A landscape with many valleys, sampled at points; each row gives a point and its height.
From any point a ball rolls to the lowest of the 2 points nearest to it. It stops when none of these is lower. Distance is the straight distance between rows; heights are no part of it.
Q_28: [-32  -2   3  38 -42   5 -30  14 -30  13  -6 -15  38  32  23  64 -12   2
  14  45   8 -21  33  43  67 -27 -32  16 -50   2 -35  21 -29  28  29  42
  21 -28 -21  -5  21  19 -14  24 -14  -3 -14  22 -22  11]  height 506
Q_821: [  4   4  14  14  24  13   2  -8  29 -14 -30  14 -33 -32  13 -37  40  10
 -13 -33  32  13 -18 -53 -51 -16  32  -6  25  14  18 -33  35  12  -4  12
 -15  19  -9  13  18 -50   1 -36  30 -19 -14 -13  19  20]  height 92
Q_499: [  1  50  -3  25 -26   4 -36  79  -4 -39  53 -48   1 -42 -65  55  10  -9
  -9  43 -21 -56  10  15  56  33 -23 -36  -8   3  11   5 -11 -13  18  12
   7 -25 -10 -12   0  64  25  51 -42 -13  19   5  -3 -46]  height 695
Q_693: [-16   5  11 -31   2  -3  11  -1 -50  14  -6   0 -10   0   6   9  28  -2
 -17 -11 -33 -32  -7 -20  -5 -20 -12   7  27   5  15  -1  20  13 -27   3
   0 -14  50  -6  26 -24  -3 -31  19  41   3 -11   1  14]  height 91
Q_423: [ 26 -56  -1 -50  25 -43   7 -50  15  44 -21  43   7  38  46 -21 -45  22
  29 -15  -2  19  -2  26 -16 -49   4   8 -24  -1 -17   2  21   6 -15 -17
  32  31  18  19  -3  -7 -32 -11  19  -4  15  20  16   5]  height 274
Q_501: [-22  -2   5  -8   8 -29   8  25 -31   4  45 -25  21  71   2 -28 -24 -12
  14  -6 -41 -22  27  -2 -20  10 -31  -5 -46  17 -29  -3 -32 -14 -28   7
   2  -8  42  15  14  34 -17 -14  30   3   3 -13  24   0]  height 456
Q_473: [ 36 -28   2 -44  16 -21  54 -32   8  10 -32  22 -25 -41  -2 -30   4   6
  -8 -42  18  40 -13 -16 -43 -19  21  -8  60  -1  32 -20  52  -1 -19 -26
 -22  21  11  20 -12 -35  -4  -9  13  34   6  -9  -7  -2]  height 225
Q_391: [ 44   7 -24 -22 -24  22  41 -11   7 -19 -15  14  -9 -74 -43  48  22  -2
  -8  11  26  31 -19  -3   4  46  12 -13  66 -22  13  35  -1 -33  30 -58
 -27   6 -22 -20 -36   4  25  71 -20  14  33 -13 -18 -57]  height 322
Q_658: [ 33 -17  10 -29  31 -18  36 -27  29 -13 -35  29 -29 -42   5 -54  11   8
  -9 -46  29  36 -21 -32 -55 -16  34 -20  38   7  20 -31  50  -1 -18  -9
  -5  37  -2  22   3 -40  -7 -24  25   4  -2  -8   8   4]  height 168
Q_822: [ -8   3   2   6  12  12 -11  -7  11   0 -25   2 -27 -16  19  -9  26  13
 -13 -19  15  -6  -7 -32 -37 -17  19  13   4  17  11 -26  40  21  -5  18
   0  -1   0   7  23 -45  -8 -36  28 -19 -24 -12  18  26]  height 153
Q_241: [ 34  -3   2  26  40  23 -15 -19  54  -6 -33  24 -13 -41  30 -22  12   2
  15 -23  54  74 -12 -27 -18   5  35  -3  42 -16  35 -22  25   0  10  -8
 -23  37 -55   1 -34 -35   7  12 -23 -42  -4   8  -1  -5]  height 450
Q_746: [-15  35 -20  49  -8 -28 -11  44  -7 -40  84 -35   1   6 -64  -9 -11 -22
  -1  37 -11 -21  19   6  18  43 -37 -18 -47 -13  -2  -1 -52 -20   6 -12
 -14 -24   0 -16 -36  78  29  35 -36 -23  11  -8   5  -8]  height 640
Q_569: [ 18 -33  -6 -19  12  -9  10 -36  24  24 -31  14 -15  -8  34  13 -18   5
   2 -13  17  24  -5   7 -18 -23   4  13  13 -10  24  -8  39  13   2  -9
   1  10 -14   1  -1 -21 -16   0   9  -6 -13   8 -17  18]  height 554
Q_196: [-62  14  -5  42 -18  20 -59  45 -19  -4  13 -30  22  50   8   0   7  13
   1  23 -16 -38  26  20  51   5 -27  14 -52  20 -12 -21 -18  25   9  71
   8 -23   3   9  22   6   0 -12   5  -4 -45  15  29  19]  height 540
Q_83: [ 38   4  -9 -32 -31  14  40 -11 -20 -20 -19   9 -16 -73 -39  52  15   2
 -20  11   6  -4 -17  -4   6  33   5 -16  71 -14  19  28   2 -26  35 -45
 -13 -13  -1 -24 -12   8  23  48 -14  35  38 -10 -24 -48]  height 381
Q_805: [-10 -32  -3   6   7 -26  -5  -1 -10  17  -2   3  48  83  55 -15 -71   7
  33   9 -16  -2   9  35   0 -25 -19   9 -65  14 -53  -6 -25   6  -7  20
  25  -2   2   6  12  23 -36  -2  30  -9 -19   8  13  18]  height 502
Q_276: [  8  15 -35  30   2 -13  31   7  19 -31  43 -27   6 -22 -64 -20  -6 -34
   0   7   6  30  12   1  -6  69   0 -23  -7 -29  -1  22 -43 -51   0 -64
 -21   0 -27 -21 -65  47  22  53 -40 -30  32 -16   4 -33]  height 676
Q_766: [-21 -22  -1  36  -3  -8 -36 -12  -1  28 -21  -2  48  56  75  37 -43   1
  34  35  10   1  21  52  33 -27 -16  22 -60   6 -39  -4 -11  27  15  37
   8 -12 -44 -13  26  10 -20  14   7 -29 -41  25   2  26]  height 424
Q_550: [ 37 -45 -14 -18 -30   4  11 -59  21  49 -44  15   6 -28  31  68 -13   6
  12   9  20  24 -10  42  21 -45   1  26  22 -24  22  30  35  16  35 -28
  -5  -4 -31 -13 -16  -5   2  41 -33  16  25  34 -46   2]  height 433
Q_62: [ -3  24 -24  -1   6 -46  49  25   1 -42  52 -25 -16  -1 -66 -64   5 -44
 -13 -19 -35  11  19 -28 -35  68   4 -41   0 -14   0  -3 -38 -76 -39 -44
 -18   4   8 -11 -43  56  17  11 -24   7  35 -37  17 -11]  height 362
Q_443: [ 34 -47  -1 -65   8 -31  59 -54  -2  41 -31  22 -12 -37  11  -4  -9  10
   7 -33  11  39 -11   9 -34 -33   5  -8  48  -7  28  -6  64   8 -12 -35
 -14  13  24   4 -19 -27  -5   9   5  46  25  10 -10  -3]  height 285
Q_143: [ 15 -55 -15 -45  33 -41  -5 -52  38  40  -8  49  18  61  55 -27 -46  14
  57  -1   7  26   7  27   2 -47  21   7 -40  -7 -14   9  -5  -4  -3 -28
  26  24  -9  17 -23   6 -19   0  10  -8  19  27  -4 -10]  height 310
Q_127: [ 37   2  -3  25  14  37   0 -19  40  -7 -36  29 -11 -61   5  11  19   3
  -1  -4  53  71 -34 -21  -3   9  29  13  62 -29  28   0  30  -1  24 -20
 -34  24 -48  -7 -30 -38  15  22 -30 -17  -4   7 -11  -4]  height 410
Q_595: [-23  12  18  22 -47  59 -58  41 -14  20 -36 -18   6 -27 -17  55  27  19
 -10  43 -11 -56  13  46  67  -9 -16   5 -16   1   7  11  26  26  24  62
  50 -23 -18   5  45 -11   6 -28 -14   2 -18  20  -9  -7]  height 681
Q_69: [-16  16   8 -15  12  11  19  20 -17 -20  26 -11 -26  -8 -28 -35  36   1
 -21 -21 -32  -9   0 -44 -20   9   7   3  32  10  19 -16   3  -8 -30 -15
 -22   2  33  -3  16 -12  13 -33  17  23 -13 -21   4   5]  height 235
Q_782: [-38   7  -3  29  22 -18 -28  22   1 -17  67 -33  24  89  12 -56 -46 -29
  25   2   1  -2  24  13  -3  10 -18 -12 -92  12 -46  -9 -63 -26   3  13
   1  14   4  31  -1  50 -20   0  25 -36 -18  11  11   2]  height 599
Q_666: [ 13 -35 -10 -19  24 -25 -14 -41  31  40 -17  28  29  56  69  -9 -58  16
  43  11   7  24   3  42   6 -40   5  15 -49  -9 -17  -5  -5  -4   1   1
  19  16 -25   6  -7  12 -18   6  20 -37  -7  24  -1   5]  height 344
Q_953: [ 49 -15 -26 -31 -21  14  59 -20  10  -9 -15  12 -17 -70 -32   4  16  11
   0  -2  27  55 -25 -10 -11  25  16  -3  68 -32  22  27  11 -31   7 -64
 -38  18 -14 -10 -50 -18  30  57 -16  29  34 -16 -12 -48]  height 254
Q_564: [ 24  -5  -9   1  36  10 -10 -24  54   6   5  15   9   5  34 -26 -17   4
  34  -7  21  71   3  -8   7   6  37  -5   6 -13  28 -15  -8 -27  17 -30
 -21  30 -44   6 -51  -1  10  24 -20 -41   4  13 -18 -23]  height 503
Q_431: [ 28  22  13 -24 -21  29  34   3  -9 -24  -8  29 -32 -82 -53  -8  53   4
 -36  -3  28  12 -46 -40 -11  35  24 -19 100  -8  11   9  20 -24   5 -38
 -39   9  -2 -16  -4 -19  41  19  -5  39  25 -29 -15 -27]  height 85
Q_854: [-28  41  15  14   9  41  -7  47   1 -47  17  -4 -32 -49 -54 -59  69   8
 -33 -15 -26 -18 -36 -45   2  33   6  -4  63   5  23 -15  13  -5 -20  -2
 -24  15  14  -7   4 -22  54 -31  -5  14 -14 -14  16  -1]  height 321
Q_856: [  7  25  12  27 -38  35 -35   8   7   3 -18   2  15 -40 -11  80  13  -1
  -4  35  26   2   9  13  48   2 -17  -7   2   1  10  40 -12   7  53  14
   6 -13 -27  -5  18   5   4  22 -28 -16  -3   9 -42 -21]  height 631
Q_442: [-17  25  -3   9 -24 -11 -13  51 -24 -32  62 -35   2   1 -53  16   8  -4
  -4  30 -25 -59   5   9  36  22 -26  -2 -16  -1  -2  20 -34  -2   7  17
   9 -30  19 -10  -4  56  18  24 -25  -3  13  10   5 -17]  height 690
Q_319: [ -9  35   9  -6  -3  29  11  38 -13 -45  16  -1 -32 -67 -57 -44  66   5
 -45  -8 -21 -24 -45 -32  -5  28  10 -23  86   0  22   1   0 -12 -28 -25
 -27  16  28 -11   7 -12  45 -14  -5  39  10 -15   3 -19]  height 277
Q_877: [-39 -17  10   0 -19   0 -21   3 -41  34 -27   1  20  43  28  31  -2   9
  -3   3 -35 -53  21  24  15 -21 -15   9 -30  31 -25  -5  15  41  -9  40
  21 -30  24 -16  40  -8 -21 -18  14  24 -20   6  14  29]  height 639
Q_294: [ 33 -11 -12  19 -17  19 -29 -48  32  44 -40  19  35 -30  41  98 -15   2
  34  36  31  28 -10  46  49 -34  -6  32   2 -30  11  39   9  13  44  -8
   0 -13 -56 -18  -5   0   9  41 -55  -9  11  41 -53 -25]  height 514
Q_45: [ -1 -34   6  -4  24 -28 -11 -25  19  12 -18  16  26  77  55 -41 -61   6
  23 -16  -9   3  -1  29 -14 -32  10  13 -57  14 -52  -4 -14  13 -17  22
  47  20  17  18   4   1 -40 -29  30 -13  -8   8  23  32]  height 522
Q_86: [-30   8 -11  24  10 -36  -2  29  -6 -17  66 -44  13  63  -5 -40 -34 -30
  12   1  -4  -3  41   4  -5  27 -25 -14 -73  -2 -23 -10 -62 -32  -5   0
  -5   1   8  13  -7  64   1  12   6 -33   0  -3   6   0]  height 611
Q_10: [ 21 -22   8 -48  43 -36  18 -38  26  -1  -9  29 -14  35  18 -58 -19   5
  18 -45   5  15 -17 -11 -39 -19  30  -8 -17  -1 -16 -15   6   1 -29   8
  31  40  33  44 -12 -27 -27 -42  26   4   3   2  17  19]  height 142
Q_653: [ -1  -1   5 -11 -36   1  16 -12 -22  11  -6  -2   1   0   0  57   0   0
 -10  12  -3 -14   5   1  16 -16 -11  15   4  -4   3  29   1  16  25   5
  19 -22   4 -15  11  -2  -2   5  -7  18   4   5 -32   4]  height 556
Q_986: [ -5   6   6 -22   3 -23  49   0 -27 -13  32 -20  -7   2 -23  -6   2  -6
  -5  -9 -36  -7  11 -23 -17  21 -10  -6  23  -8   9  12 -23 -17 -22 -25
  -6 -18  37 -15   0  15  10   0  -4  31  19 -15  -6  -7]  height 241
Q_885: [ -4  14   9 -20  27  -1  31   9  10 -30  19  -5 -29  -6 -19 -55  19  -3
 -13 -33 -16  12  -4 -47 -37  20  15  -9  25  13   8 -27   0 -19 -29 -15
 -25  18  18  10   0 -11   0 -34  23   9  -6 -30   1  -5]  height 278
Q_940: [  3  -3   9 -17  46 -16   2 -25  33 -21  -5  18  -7  34  17 -66 -13  -1
   9 -37  12  10 -20 -22 -40 -12  37   3 -26   4 -16 -17 -10   6 -22  24
  26  44  17  45  -4 -26 -28 -44  33 -25 -12   0  21  21]  height 101
Q_81: [-11  43 -32  63  -3 -23  -9  47   7 -48  77 -23   3 -14 -85 -26  -7 -33
  -9  28  -2   5  14   0   8  64 -19 -36 -40 -18  -1   5 -55 -30   1 -27
 -18 -22 -15 -14 -48  77  35  40 -42 -36   8 -19  16 -10]  height 653
Q_434: [ -1  23  21  17  -8  48   1   4   7 -22 -35  28 -41 -76 -29 -10  68   5
 -35  -9  33   2 -38 -45 -18  -4  31   3  79   3  26 -21  49  17  13   3
 -24   2 -13  -5  13 -54  18 -24  -9  16  -1 -12  -2   7]  height 265
Q_340: [-26  12   5   3  15  26 -14  -4 -15  -2 -30   5 -35 -27   4  -5  55  13
 -28 -15   1 -37 -16 -34 -15 -16  19  13  27  13  25 -31  51  26 -17  28
   4  -2  21  -5  33 -52   2 -43  19  17 -20  -4  19  25]  height 220
Q_997: [-11 -27  12 -13 -11 -15  -6 -19 -33  44 -35   8  20  40  44  35 -25   8
   7  -3 -26 -28   9  28  -9 -30 -19  17 -34  25 -37  -2  24  38 -16  23
  18 -18  23  -9  31 -12 -33 -10  20  24 -14   0  15  36]  height 619
Q_215: [ -5  -3  16 -16 -44  -2   1   9 -50  23 -10  -4  11   5  -3  55   0   4
 -17  16 -23 -46  14  10  31 -24 -16  11  -3   2  -9  26  -1  19  11  18
  33 -35  20 -18  24  10  -6  -2  -4  28  22  15 -19   0]  height 588
Q_737: [  6  36 -40  43  -2 -16   9  36  11 -41  55 -11  10 -18 -86 -17 -15 -47
   7  27  13  21   9   2   5  82 -11 -41 -30 -37  -3   9 -52 -52  -1 -66
 -21 -12 -33 -21 -66  69  22  58 -50 -40  18 -17  19 -29]  height 666
Q_153: [ 25 -40  10 -50  29 -46  21 -33   3  35 -21  26  10  52  31 -29 -55  11
  22 -31 -14  13  -7  29 -27 -30  -6   1 -26   5 -31  -3   6   6 -27 -11
  33  25  43  26  -7 -17 -34 -24  23  12  17   3  21  17]  height 240
Q_378: [  4  15 -17   2  -4 -21  54   6   2 -43  42 -24 -19 -16 -56 -43  12 -21
 -16 -14 -31  14  11 -21 -23  62   4 -25  23 -13   6   7 -23 -52 -27 -50
 -23   0  -1 -20 -33  32  21  13 -18   6  36 -31  -2 -15]  height 334
Q_277: [  8   6   4  12  31  15  -1  -2  39 -18 -14   8 -22 -17  16 -35   9   6
   2 -29  22  33 -10 -38 -32   2  32  -8  13   5  17 -25   8  -1   6  -1
 -12  30 -24  11  -3 -28  -8 -19  15 -40 -23 -12  -2  17]  height 19
Q_38: [-18  33  15  13   5  44  -6  24  -3 -33 -19  19 -40 -67 -36 -34  74  16
 -44 -13   2 -20 -35 -47  -5  10  21   4  77   3  35 -25  36  10   2   8
 -21  12   9  -3   9 -45  36 -33  -3  22 -11 -11   6  -4]  height 313
Q_939: [ 14  -3 -33  15  -7 -10  36  -4  23 -18  28 -27  11 -10 -23   0 -15 -17
  16   2   3  36  14  19   2  40   4  -6  -2 -29  16  25 -38 -36  13 -55
 -19  -3 -26 -16 -60  35  15  56 -35 -25  34   0 -10 -38]  height 688
Q_535: [ 26   6  -6  16  51  29 -22 -20  56  -7  -1  30  -5 -15  28 -38   0  -4
  30 -21  43  90  -9 -29  -4  21  44  -7  26 -17  25 -20   6 -24   4 -32
 -35  43 -57   6 -58 -21  17  31 -36 -49   2   8 -10 -34]  height 480
Q_989: [ 10   1  -9 -11 -12 -16  61  -6  -1 -26  28 -22  -7 -12 -34 -12   2  -8
  -9 -13 -21  17   9 -18 -21  42   0  -8  22 -15  11  18 -21 -35  -9 -37
 -20 -10  10 -16 -33  21  14  20 -13  12  26 -20 -12 -18]  height 297
Q_412: [ -8 -11   7 -30  13  -5   1 -19 -33  35 -24   9 -15  -1  21  15  18   0
 -11 -19 -16 -29  -8  -6 -23 -28   6   6   8  17   3 -14  41  25 -34  13
   4  -6  44  -2  35 -42 -18 -31  30  32  -7  -4  16  26]  height 178
Q_824: [ 28 -28 -13 -18  22  -7   6 -33  42  23 -16  19  -7   2  38 -12 -25  13
  23 -15  19  51  -2   6 -10 -18  22   2   5 -11  24 -12  15  -8  12 -17
  -6  31 -24   7 -27  -7  -3   8   3 -25   0   9 -16  -2]  height 528
Q_398: [-18  -9  15 -14  19  -6 -17   1 -31  29 -16  15  14  35  21 -20 -11   5
   6 -18 -48 -38   3   7 -22 -21  -7   9 -26  33 -31 -16   2  26 -39  27
  20 -17  55  15  31 -23 -34 -50  42  18 -15 -13  46  32]  height 298
Q_850: [  5 -25   5 -27   2 -26  13 -19 -20  36 -12  12  15  47  31  10 -37   9
   5 -10 -20  -3   2  16 -21 -21 -18  12 -25  13 -20   1  13  22 -17  10
  16  -7  24   2  19  -7 -23 -13  31  12  -8 -10  10  21]  height 598
Q_692: [ -3  20 -10 -18  22 -53  49  26 -16 -28  59 -33 -11  17 -45 -55   4 -40
  -5 -26 -52 -14  28 -27 -45  49 -11 -35  -9  -3   6  -3 -35 -56 -51 -36
 -12  -5  29  -5 -22  47   7  -6 -14  21  30 -28  22  -8]  height 386
Q_802: [-16  15  10 -25  20 -35  10  35 -33  -2  56 -30  14  69 -12 -47 -10 -25
  11  -9 -52 -35  34 -12 -26  16 -27 -14 -37  18 -26  -5 -44 -27 -54   0
   4  -9  62  14   6  31 -11 -21  24  19  15 -18  43  -4]  height 435
Q_912: [  4  11   5  24 -41  17 -25  15  -5  11  -8  -3  29 -17  -2  85  -5   2
   5  46  18 -14  19  28  63 -16 -26   5 -14  -3  -5  42 -22  10  50  20
  20 -24 -27  -8  18  22  -4  29 -23 -15   1  21 -39 -23]  height 597
Q_546: [-11  40  -6  24 -29 -20 -37  66 -20 -38  67 -44   7 -13 -63  36  -7  -7
  -4  47 -26 -77   6  25  41  28 -37 -24 -35  -7  -6   3 -32 -12  14  12
   5 -27   4 -10 -15  82  19  47 -35  -3  18   9   3 -30]  height 669
Q_721: [-18  14   3  39 -51  14 -42  37 -22   3   8 -14  33   2  -5  82  -5   3
  13  60  14 -32  30  43  83 -19 -36   4 -49   1 -16  33 -34  21  40  44
  24 -26 -26   4  22  30  -3  32 -26  -9  -4  25 -25 -24]  height 553
Q_951: [-18 -11  -4   4   4 -24  -3  16 -24   2  26 -18  38  85  21 -30 -57  -5
  24  -2 -22 -12  22  17  -9  -1 -27  -2 -64  17 -47  -2 -40  -7  -7  18
  14  -3  19  22  15  37 -31  -6  36 -11 -11  -1  21   5]  height 479
Q_285: [ 37  -3  -1 -26 -23  22  55 -25  -8 -14 -17  19 -21 -72 -35   3  20   3
 -25  -7  26  35 -39 -24 -16  21  20  -3  84 -18  22  13  18 -23   7 -39
 -32   6  -7  -9 -20 -22  28  29  -6  45  25 -19 -18 -25]  height 179
Q_511: [-63  19  -3  48  -1  13 -55  54 -15 -13  50 -40  19  63  -9 -26  -5  12
  -2  15 -20 -30  31  12  34  13 -36   8 -63  19 -15 -28 -29   5   3  58
  -7 -16   3  16  10  28  10 -10  11 -21 -34   8  35  14]  height 566
Q_482: [-29   2  11 -12  12   7 -22  -7 -32  24 -34   6  -7  12  20   0  28   8
 -15 -19 -32 -50   1  -1 -16 -16   3   9  -2  30  -3 -23  40  29 -31  31
  11 -15  41   5  36 -44 -17 -45  36  24 -21  -4  41  28]  height 239
Q_723: [ 21  38   7   9 -22  49  -7  12   9 -31 -11  18 -20 -71 -49  30  43   7
 -29  16  27  24 -25 -32  12  37  11 -14  72  -4  14  20   8  -9  33 -18
 -33  10 -23 -12   2 -16  30  20 -19   4   6 -20 -21 -32]  height 282
Q_795: [-14  21  11 -29  30 -42  26  39 -26 -14  66 -34   1  42 -25 -61  12 -36
   2 -23 -56 -33  30 -20 -37  28 -17 -30 -23  12  -4  -2 -39 -42 -63 -23
  -5   3  59  16   0  35  -1 -28   9  21  20 -28  40  -2]  height 413
Q_907: [  5 -18   3  20  34  -6 -37 -34  49  18 -18  15  10  37  71 -26 -30  13
  23  -1  31  10 -14  20 -11 -25  27   9 -48   4 -19  -8  -6  11  -3  33
  26  20 -26  14   8 -17 -18 -22  28 -54 -19  19  19  26]  height 549
Q_328: [ 36 -46  -9 -33 -26 -14  37 -51   0  35 -27  18  -4 -26  23  47 -21  11
   4 -10   8  25 -11  24  -4 -37   1  16  27 -17  26  24  39  10  24 -36
  -2   0   0 -14 -18  -7   0  32 -21  29  21  16 -38  -2]  height 390
Q_944: [-34   0  -1   0 -16   7 -22   8 -22  17 -10  -3   3  30  16  20   5   5
 -10   3 -16 -26  12  -3   9  -9  -8  21 -20  16  -6  -2   6  32   1  33
  10 -21  16 -10  25 -14 -13 -21  10   9 -21   0   5  25]  height 646
Q_643: [  0 -24   1   2  39 -25 -25 -35  37   2 -10  22   8  59  59 -48 -42   9
  20 -12  18   5  -9  21 -16 -29  30   6 -47  10 -30  -6 -16  15 -15  29
  40  28   2  28  -1 -12 -29 -33  32 -31 -12  16  27  31]  height 535
Q_729: [-10   9  -1   6  -1  13  -3   2   2  -6  -5  -3 -11   2   3  14   9   4
 -16   0   1   6   8 -18   4  -2   1  21   2  11   7  -3   5  18  14  17
 -12 -11  -6  -6  12 -15  -1 -12   5  -8 -24  -6 -14  18]  height 620
Q_950: [-33  16  12  14 -45  25 -41  49 -34  11  -5 -28  14  -1 -16  41  14  17
 -14  33 -21 -60  13  26  67 -10 -16  11 -19   1  -3  17  -4  17  18  64
  37 -25   1  11  33   6  16 -16  -8  16  -7  19   0  -5]  height 647
Q_749: [ 15 -21   1 -23  16 -15  13 -21  10  16 -15   9  -6  16  29  -5 -22   5
   6 -18   3  15  -4   1 -30 -13   6   7  -8   5   3  -6  21  10  -7  -3
   9  13   8  11  12 -13 -20 -12  28  -4 -16 -10  -1  22]  height 575
Q_510: [ 30 -22  -4   6 -25  16 -12 -49  25  41 -42  11  12 -26  33  79 -11   1
  12  22  33  18 -13  39  31 -32   0  29  14 -19  17  31  20  21  38  -4
   5  -4 -41 -16   1  -8  -6  27 -36  -6   6  33 -51   4]  height 473
Q_773: [ 10  -7  -6   6 -19  13   6 -25  12  14 -17   4   5 -12  12  55 -10   3
   3  10  13  21  -7  13  21 -12  -2  19  13 -12  20  25  -8   7  36  -8
  -2 -10 -20 -13  -4  -4  -2  20 -16  -1   2  15 -43   6]  height 518
Q_531: [ -1  16  19  14 -43  62 -46  34  -2  16 -37 -14  -9 -61 -17  70  38  16
 -17  42   3 -37  10  28  51  -9  -5  -2   5   5  15  19  36  25  37  39
  32 -17 -26  -1  45 -17   5 -25 -17   1  -3   9 -25 -17]  height 711
Q_946: [ 20  -3  14  -7 -15  23   4 -37  -5   6 -42  11 -34 -64  -9  27  43   2
 -33  -8  33  -4 -29 -13 -13 -32  22  10  63   5  16  -6  60  25  17   0
  -3  -8 -10  -5  24 -44  -1 -11 -13  25   3   6 -28  18]  height 139
Q_715: [-22  15 -17  29   1 -41  15  30  -4 -26  70 -43   4  34 -45 -27 -25 -30
   4  12  -9  -5  37  -4  -9  44 -28 -22 -54 -13  -6  -7 -62 -35  -8 -22
  -5 -18   2 -10 -31  72  11  26 -20 -23  18 -10   5 -10]  height 625
Q_679: [-22   7  10  -3 -51   7 -22  43 -52   5   6 -17  18   2 -12  48   0  15
  -5  27 -28 -64  14  23  50 -21 -27   4  -9  -1  -8  27 -16  14  12  37
  37 -34  20  -7  25  21   6   4  -9  25  11  23   1 -13]  height 618
Q_801: [ 33 -34   0 -49 -12 -17  61 -48 -23  29 -20  12 -14 -28   3  26  -8   5
  -4 -22  -1  24 -16  -2 -22 -26  -7   6  50 -17  27   8  37   5  -3 -34
   0  -3  19 -12 -20 -17   3  15  -8  54  28   3 -26  -9]  height 338
Q_532: [  2 -31  -8   9   3 -20 -13 -23   6  36 -15   3  40  56  75  29 -52   6
  34  29   9  13  16  52  20 -30 -15  17 -46  -9 -22   4  -9  10   9  12
  15  -4 -37 -11   4  17 -14  22   8 -25 -20  25  -4   9]  height 385
Q_336: [-21  -8  11  -4  12 -12 -12  17 -33  19  -2   0  33  72  22 -28 -34   1
  12 -12 -46 -31  15  10 -17 -16 -20   5 -43  35 -44 -11 -16  22 -33  25
  20 -17  45  17  24   1 -35 -44  40  11 -13 -10  46  21]  height 332
Q_765: [ 17  -7   5  -8  39  -3   0 -22  41 -18 -16  15 -21   6  24 -48  -9   6
   6 -29  28  21 -20 -31 -41 -12  38  -4  -8   5   6 -19   7  -3  -7   9
   6  42  -8  30   2 -27 -20 -27  33 -36 -18  -3   5  13]  height 78
Q_930: [-53   0   2  46 -23  25 -58  27 -14   7 -16 -10  26  38  21  29   9  10
   3  32  -3 -36  31  35  57  -7 -20  16 -53  19 -24 -19  -9  45  17  68
  16 -27 -13  -3  27  -1  -6 -12  -6  -2 -46  18  12  25]  height 508
Q_365: [-39 -12  -2  30 -27   3 -25   7 -15  19 -11  -4  34  50  43  36 -17   2
  11  29   0 -19  32  32  40 -23 -25  21 -50  15 -32  -1 -16  36  16  39
   8 -26 -19 -13  28   8 -16   6   3  -4 -30  18  -2  30]  height 466
Q_617: [ 18 -11  10 -50  31 -32  29 -17   6   5   9  12   3  52  14 -39 -35  -3
  19 -28 -22  17  -4   2 -36  -4   2  -2 -28   7 -17 -10 -13 -14 -26  -8
  19  26  41  35  -9  -1 -26 -34  27   9  10 -14   7  -2]  height 192
Q_978: [ 18  12  12  10 -16  45  -8 -13  10  -7 -50  25 -29 -81 -22  20  54   1
 -33   2  41   6 -38 -27  -4 -12  29   5  74   3  21  -2  52  19  31  -5
 -20   2 -21  -7  17 -48   8  -9 -19  15   8   3 -18   3]  height 207
Q_19: [  9  50  11  -4 -16  50  -5  39   3 -39   6  14 -30 -86 -58  -2  71   6
 -41   6  12  -8 -36 -41   8  48  15 -28  93  -4  10  10  18 -17   8 -23
 -34  14  -9 -16   1 -17  54  17  -6  22  12 -26 -10 -38]  height 191
Q_275: [-10   5   7 -27   9  -8  28  10 -39  -6  21 -10 -14   3 -10 -12  20  -5
 -11 -15 -36 -16   0 -31 -14  -1 -11   0  32   0  16   0  -4  -1 -39 -11
  -9 -12  50  -9  11  -9   2 -21  20  42   8 -17   1   2]  height 174
Q_339: [ -3  -1   0  33  23   7 -37 -10  36  17 -16   1  12  22  61   6  -4   4
  15   6  33  19   0   8  -5 -13  12  15 -38   2  -4 -15  -6  18   9  29
   5   6 -37  -1  14 -18 -14 -18  13 -64 -36  10  10  25]  height 569
Q_194: [-47   8  -4  39  15   1 -52  35 -12 -13  55 -34  26  84   5 -49 -31  -5
  15   9  -5 -16  30  13   8   8 -24   1 -79  23 -43 -23 -49  -6   1  31
  -4  -3  -4  23  15  30 -16 -15  33 -35 -33   8  29  11]  height 587
Q_832: [ -1  -2  14 -16   4  13   2 -21 -19   9 -36   9 -36 -50   1   2  55   5
 -32 -24  17 -29 -28 -27 -25 -34  23   6  56  13  22 -25  66  23 -17   4
  -4  -6  19 -11  34 -52  -4 -35   8  38   2   0   0  21]  height 214
Q_756: [ 35  14  -4  20  -6  51  11 -10  25 -17 -13  17 -10 -63 -28  18  22   1
 -14   6  42  57 -32 -21   8  30  13   2  66 -28  18  22   5 -14  26 -36
 -40  24 -39  -6 -27 -25  21  36 -26  -6   5 -14 -16 -23]  height 358
Q_688: [ -7  13   0  38  12  23 -25  -1  27  -2  -6  -3   4   3  26  16   3  -4
   2  10  23  30   5  -6  12   1   3  22 -10  -1  10 -10 -12  16  17  12
  -7  -3 -29  -9   1 -17  -7  -7 -15 -47 -28   0 -14  23]  height 594

For each start below, name the point where the ball stops.
Q_643: Q_693
Q_939: Q_693
Q_535: Q_431
Q_997: Q_431
Q_595: Q_277
Q_802: Q_693

Two balls start at each pair of points below. Name the first point that both come to, or write never.
Q_766, Q_339: never
Q_153, Q_801: Q_277
Q_336, Q_944: Q_693
